Points, in no order, along strands that fork, close into loops and pass close to each other.
In the rows, zero is written as 128.
Two points are linked if the straight distance between their rows is under 86. Some points are linked to none.
j_86: [138 127 146 158  64 117 101  90 134  97 165 197 116 175 102 132 110 130
 135 145 137]
j_500: [ 74 158 125 189  64 182 111 146  84  88 123 153 181 159 129 164 123 155
 103 111 130]
j_224: [103 162 147 117 120 101  68 134 135 140 110 169 108 139 141 135 106 117
 101 114 140]
j_185: [150  99 142 123 119 100 130  96 116 113 128 159 142 156 133 114 142 125
 108 133 117]
j_466: [131 142 134 113 137  93 105 111 150 147 116 162 130 135 143 126 128 109
 100 124 154]
j_721: [116 131 130  95 193  96 157 130 137 152  84  85 175 115 201 113 118 130
 132 105 110]
j_294: [126 138  66 144 102 121 122 104 175 177 151 124  95  93  85 123 118 124
 144 132 176]
j_92: [143 171 150 126 117 118 174 115 152 101 139 120 194 122 184 101 114 205
 150 148 101]
j_351: [ 80 164  81 169  53 149 125 113 140 136 115 114 164 128 131 109  89 181
 153 102 140]
j_703: [115  79 144 112 159 131 109 172  78 128 108 109  76 117 100 140 138  81
 126 120 100]
j_770: [140 153  92 110 199 151 127 145 177 167 119 105 102  95 139 150 187  81
 108 132 192]
j_566: [119 180 128 160  63 140 118 127 178 144 186 177  75  92 122 130  99 177
 160 145 145]
j_8: [168 137 135  98 165 134 115 146 151 126 148 148  69 125 116 136 179  85
 103 150 160]
j_3: [115 166 100 154  71 135  97 119 176 158 170 173  68  90 102 135  96 147
 148 127 155]
j_256: [165 187  88 122 151 166 111 129 187 137 164 164  91 120 113 173 189  98
  87 158 198]
j_135: [142 149 155 103 105  76 100  83 164 137 117 162 125 153 155  86  83 142
 141 117 150]
j_736: [170 117 130  83 167  80 150 102 159 150 119  86 133 120 138  80 109 126
 163 133 130]
j_393: [ 89 134 136 166  75 165 128 131  85  83 108 142 184 169 148 132 124 154
 111 105 119]
j_48: [115 165  67 155 106 123 114 105 167 171 135 156 145 108 114 163 135 126
  92 124 170]
j_535: [ 63 138  95 168  93 149  97 148  92 132  93 115 154 141 116 143 113 129
 119 103 129]
j_318: [158 119 181 102 148 121 126 147 121  95 159 181  77 127 140 139 164 118
 101 151 116]
j_844: [139 117 142 112 144 105 122 135 131 136 127 143 112 130 133 118 144 112
 120 135 131]
j_874: [ 99 126 135 101 164 107 152 138 112 121  80  77 180 133 199 102 111 146
 141  92  82]
j_753: [190 121 158  82 175  98 152  86 164 124 131 161 136 131 173 112 166 111
  97 136 167]
j_62: [128 174  83 153 136 162 110 149 120 124 163 171 135 133  85 207 153 107
  55 157 138]
j_763: [171 172 109 107 179 168 129 133 179 129 146 150 108 117 145 167 213  99
  80 155 192]
j_234: [181 108 186  82 142  99 161 124 140  93 153 121 108 127 142  74 116 163
 171 150  87]
j_760: [132  71 132 170  87 162 145 106  67 103 131 113 159 154  93 126 123 132
 138 132 113]
j_151: [ 95 116 163 140 135 157 128 192 114 127 131  87  93 102 106 112 102 149
 184 135  97]
j_920: [133  78 140 186  78 181 133 102  53  90 152 137 159 161  87 159 134 124
 117 131 118]
j_485: [144 112 101 129 134  98 150  91 140 153 120 110 162 136 128 104 137 126
 132 131 141]
j_684: [ 72  87 142 154 165 181 154 195  84 136 116  56 126 102 109 144 122 129
 171 114  81]
j_453: [125 178  91 108 184 132  99 151 163 170 116 138 103  97 133 171 151  82
  81 122 188]
j_953: [111 148  91 176 103 156 105 131  99 117 148 166 162 151  83 198 140 118
  67 143 127]
j_2: [ 73 144 131 118 144 124 132 159 106 121  69  91 174 141 194 108 107 143
 134  86 101]
j_365: [105  52 147 119 150 150 130 161  51 116  94  84  96 122 113 146 132  95
 136 103  76]
j_131: [162 100 104  94 174 102 121 104 134 150 107 124 120 134 120 131 166  63
  92 118 160]
j_43: [174 135 132  94 147 127  81 130 122 105 161 183  71 161  86 166 152  65
  74 146 136]
j_537: [124 122  64 144 138 116 116 107 125 158 115 127 157 140  97 158 157  81
  82 125 154]
j_928: [116 146 107 130 158 124 139 151 166 170 133 109 115  91 129 135 146 123
 131 140 156]
j_197: [179 125 170  93 160  89 159  89 159 117 138 162 147 134 182 100 144 143
 111 137 138]
j_407: [147 152  82 125 118 106 154  96 183 167 140  75 142  90 119  94  88 161
 182 133 140]
j_216: [153 118 135  81 159  81 144 108 136 132 106  65 150 131 150  74  92 137
 177 117  98]
j_118: [150 168 123 122 141 113 184 114 177 131 145  88 195 101 161 107 119 188
 162 154 111]
j_620: [113 155 142 135 108 107 129 104 137 118 112 159 189 150 182 119 126 162
 104 119 129]
j_693: [126 162 174 139 102 129 156 132 135  92 143 158 170 139 187 110 127 198
 134 144 106]
j_340: [159 157 165 101 133  81 133  84 175 137 124 159 150 135 176  94 102 151
 129 129 152]
j_854: [131 156  91 111 161 114  82 130 130 152 114 152 126 141 109 178 143  69
  56 124 152]
j_65: [101 127 145 168  61 163  84 129  79  88 130 151 127 174  98 138 101 129
 133 114 132]
j_124: [145 103  98 121 122  83 110  74 135 154 109 134 144 154 106 109 130  90
 112 123 155]
j_150: [131  99 110 162 106 157  96 120  62 109 140 145 134 158  66 176 132  92
  87 132 118]
j_759: [135 128 146  86 123  97 129 116 123  99 101  73 149 149 148  64  79 155
 181 108  93]
j_660: [142  45  99 115 152 120 150 115  74 130 107 100 125 136  95 144 165  73
 110 119 108]
j_290: [138 163 113 127 171 127 197 138 190 150 145  75 179  82 156 121 137 174
 164 153 122]
j_832: [159 100 146 103 161 122 132 147 118 120 142 141  83 124 116 130 169  97
 112 144 125]
j_741: [ 98 154 101 158  70 144 145 119 131 116 118  96 172 139 129  95  86 182
 170 118 123]
j_326: [143  84 146 145 109 137 116 140 104 124 161 125  69 129  59 115 118 110
 165 156 134]
j_13: [ 99 136 128 162  71 149 138 121 103  97 118 124 178 161 139 109 111 168
 142 119 121]
j_128: [178 161 127  96 193 152 147 121 191 140 126 140 123 107 171 146 203 102
  98 146 201]
j_404: [124 141 138 119  87  95  96 104 146 137 120 148 110 147 126  91  83 142
 154 123 139]
j_506: [152 105 132 111 140 129  92 139  83 106 143 162  79 149  79 164 145  70
  84 139 113]
j_448: [127 100 165 161  55 159 114 103  75  69 138 152 137 190 112 111 103 142
 147 120 122]
j_802: [120 149 161 141 123 123 142 134 125 107 132 173 166 134 183 136 151 168
  96 140 112]
j_603: [ 91 100 163 144 166 170 140 209 109 137 128  80  91  89 103 136 127 132
 169 132  88]
j_211: [147  73  80 133 135 103 163  85 115 148 113  90 171 143 103 105 147 108
 136 135 128]
j_420: [125  76 152 112 105 118 120 103  60  74  92 149 141 173 149 125 133 122
  97  88  89]
j_534: [119 110 153 149 104 145 115 157 113 126 145 113  82 121  83 104  97 139
 180 141 123]
j_342: [129 176 129 147  62 126 128 108 179 135 169 160 106 105 135 104  86 190
 171 141 140]
j_782: [114  95 153 139 150 160 197 155  99 101 124  98 171 107 167 138 154 169
 142 130  66]
j_355: [123  41 124 114 148 131 144 128  54 116  97  95 114 128 113 148 147  90
 122 105  84]
j_658: [ 96 160 116 195  79 175 110 132  94  99 150 174 179 153 108 189 134 151
  83 140 126]
j_564: [166  58  89 125 147 120 176  98 111 132 127  98 143 133 107 125 182  95
 122 141 127]
j_771: [174 146 148  81 197 114 179 135 197 145 142  80 136  88 156  99 133 147
 172 147 128]
j_835: [128 122 145 108 106 103 118 120 122 124 114 110 117 149 126  72  85 144
 172 126 114]
j_784: [123 171  67 133 122 120 106  91 192 194 126 152 125  86 126 156 119 112
  95 103 199]
j_562: [166 165 122  99 147 130  80 134 164 130 161 176  58 139  96 160 153  73
  89 147 174]
j_879: [103 118 134 126 167 128 148 173 127 145 111  91 128 104 145 123 134 132
 143 129 101]
j_435: [114 141 154 116 134 133 139 171 140 124 130  75 115 106 121  89  89 171
 197 135  90]
j_567: [138 151  82 130 119 111 139 102 190 183 137 106 113  85 117 106 101 142
 157 128 165]
j_427: [125 153  68 141  77 123 136  91 169 164 142  87 133  91 110  90  72 179
 185 118 135]
j_57: [138  79 150  99 153 113 148 138 104 119 110  91 113 127 133  98 126 123
 156 124  83]
j_777: [ 89  94 148 147 113 170 141 159  67  99  99  77 147 143 130 113 110 141
 157 104  91]
j_350: [111  79 146 125 131 145 142 150  76 110 104  66 127 133 117  98 104 130
 175 112  82]
j_313: [122 178 105 117 171 129  95 165 141 150 126 153 110 113 125 181 151  88
  64 131 153]
j_204: [121 123  74 165  69 127 108  97 143 156 155 135  98 122  62 124 103 131
 152 132 160]
j_12: [127  89 172 177  63 192 121 113  43  63 143 142 142 179 108 149 119 131
 116 111 115]
j_38: [132  93 146 116 109 102 122  97  91  98 101 143 151 173 149 100 126 131
 114 107 105]
j_679: [126 158 112 146  69 113  84 101 170 147 159 186  79 126  99 133  95 125
 133 129 156]
j_443: [157 131 167  66 218 110 172 158 173 143 125  82 117  88 179 102 137 129
 158 124 108]
j_403: [131 186  95 110 165 131 117 117 196 183 117 153 131  82 155 165 137 102
  88 114 209]
j_702: [155  55 152 136 111 137 131 120  86 114 144 114  90 143  71 107 126 110
 161 149 114]
j_167: [167 141 141 102 174 118 146 114 174 143 133 151 127 115 161 124 170 111
 102 140 171]
j_710: [141 191  83 145 138 165 113 148 162 136 174 167 102 116  96 191 174 112
  73 161 172]
j_174: [127 124  88 148  82 119 129  99 149 154 139 103 118 118  86  93  88 150
 175 136 145]
j_692: [149 109  82 110 156 106  98 105 113 146 112 135 131 152  94 155 157  55
  67 121 147]
j_20: [113 155 171 110 131 109  69 162 114 114 125 182  81 141 136 140 116 112
  99 128 122]
j_56: [172 128 138  95 169 101 171 113 171 146 136 102 141 110 149  94 140 134
 150 147 139]
j_533: [165  86 170  78 169 107 169 135 127 111 131 105 105 118 147  94 138 136
 152 136  86]
j_713: [ 86 176 126 135 107 113 121 119 142 129  88 140 190 142 195 116 108 163
 109  98 136]
j_409: [138 158 154 144  91 117 112 114 154 112 170 204 113 144 126 139 132 140
 116 156 140]
j_624: [121  80 102 107 167 107 157 124 104 147  95  44 153 129 130  97 115 109
 173 111  85]
j_822: [ 68  92 146 157 138 192 148 185  61 111 101  60 145 119 128 139 115 136
 160  98  83]
j_282: [111  85 145 145 136 159 187 143  74  98 119 121 168 115 162 166 168 149
 109 125  78]
j_456: [ 99 141  50 167 130 134 107 127 120 157 122 128 154 123  81 173 147  99
  84 126 150]
j_159: [130 133 112 129  99  93  90  79 146 138 115 166 152 164 121 132 115 112
  97 114 150]
j_651: [142 115 180 106 135 128 149 157 126 104 141  99 107 118 124  89 104 165
 185 148  81]
j_255: [ 66 141 127 165  62 175  90 157  82 101 103 120 136 154 111 128  90 134
 137  92 139]
j_319: [ 92 152  70 173  59 133 110  93 148 154 126 142 150 125 109 129  99 158
 133 110 150]
j_34: [129  97 136 107 153 122  82 162  81 126 119 131  61 132  83 147 133  66
 106 126 117]
j_175: [129  62 153 119 102 144 132 105  35  67  98 144 130 161 136 162 141 122
  86  95  82]
j_190: [134 141 183  73 199 102 143 164 164 146 112  98 105  98 179  95 109 137
 157 125 108]
j_999: [134  62 148 128 124 144 165 123  59  88 117 133 136 130 142 163 164 132
 102 120  79]
j_837: [137 107 126  93 173 100 160 129 126 126 104  45 163 122 149  91 106 138
 180 114  71]
j_884: [117 147 152  95 182  97 137 146 147 153  97 108 143 106 189 109 115 130
 133 115 123]
j_857: [137 121 187 145 113 162 111 150  74  72 167 191 104 144 117 182 140 128
  94 150  98]
j_811: [127 148 113 158  45 119  76  82 160 121 168 202  97 160  89 144  92 122
 131 132 147]
j_671: [134  61 142 134 119 140 135 130  78 116 122  81 109 142  82  92 105 121
 177 129 103]
j_792: [ 99 100 121 166 107 153 119 136  72 117 115 117 147 142 102 141 128 123
 124 120 113]
j_477: [ 80 167 134 129 127 116 117 151 136 137  92 117 159 122 181 115 107 157
 130 107 120]
j_711: [140 178 172 123  85 106 118 119 176 120 161 173  96 127 154  95  84 177
 166 145 132]
j_597: [ 91 154  81 177  86 141 113 125 137 147 140 148 144 115 103 159 126 145
 114 132 146]
j_384: [126 180 161 136  82 109 103 115 175 120 162 203 101 130 150 126 105 159
 133 139 146]
j_587: [117 126 167 108 185 140 133 205 122 127 129 137  86  93 153 153 165 116
 107 137 100]
j_930: [101 146 102 165 121 143 131 153 143 151 144 133 124  99 108 150 144 137
 122 145 145]
j_268: [113 150 124 131 171 130 174 163 166 153 131  83 154  85 156 125 136 157
 156 143 112]
j_337: [143 158  99 115 171 142 130 147 190 168 138 116  85  90 124 135 166 103
 129 143 189]
j_965: [132 126 185 110 138 118  98 154  96  92 134 180  89 142 146 143 142 118
  98 128 101]
j_254: [148 118  96 111 189 125 144 130 155 163 115 101 120 112 133 134 181  77
 111 132 166]

A piece is two or more points that can be reached from each other along the links. Count, over all rows, the pieces, the separate loops (a circle has one, a figure eight two, a Y none), the forks (points with three links) and the tips (points with one).
pieces | 6
loops | 9
forks | 10
tips | 4

How many points has the smallest loop of links through each point below? Write - if it is on no loop.
j_204 | 6
j_703 | 17
j_57 | 11
j_603 | 10
j_965 | 7
j_760 | 8
j_692 | 7

Name the points in between on the shortest way along the links from the first point to the second, in order.
j_693, j_135 | j_802 > j_620 > j_713 > j_477 > j_2 > j_874 > j_721 > j_884 > j_190 > j_443 > j_771 > j_56 > j_736 > j_216 > j_759 > j_835 > j_404
j_56, j_62 | j_736 > j_216 > j_759 > j_835 > j_404 > j_135 > j_340 > j_197 > j_753 > j_167 > j_128 > j_763 > j_256 > j_710
j_185, j_782 | j_38 > j_420 > j_175 > j_999 > j_282
j_211, j_282 | j_485 > j_124 > j_159 > j_466 > j_844 > j_185 > j_38 > j_420 > j_175 > j_999
j_256, j_741 | j_710 > j_62 > j_953 > j_658 > j_500 > j_393 > j_13
j_537, j_784 | j_692 > j_854 > j_313 > j_453 > j_403
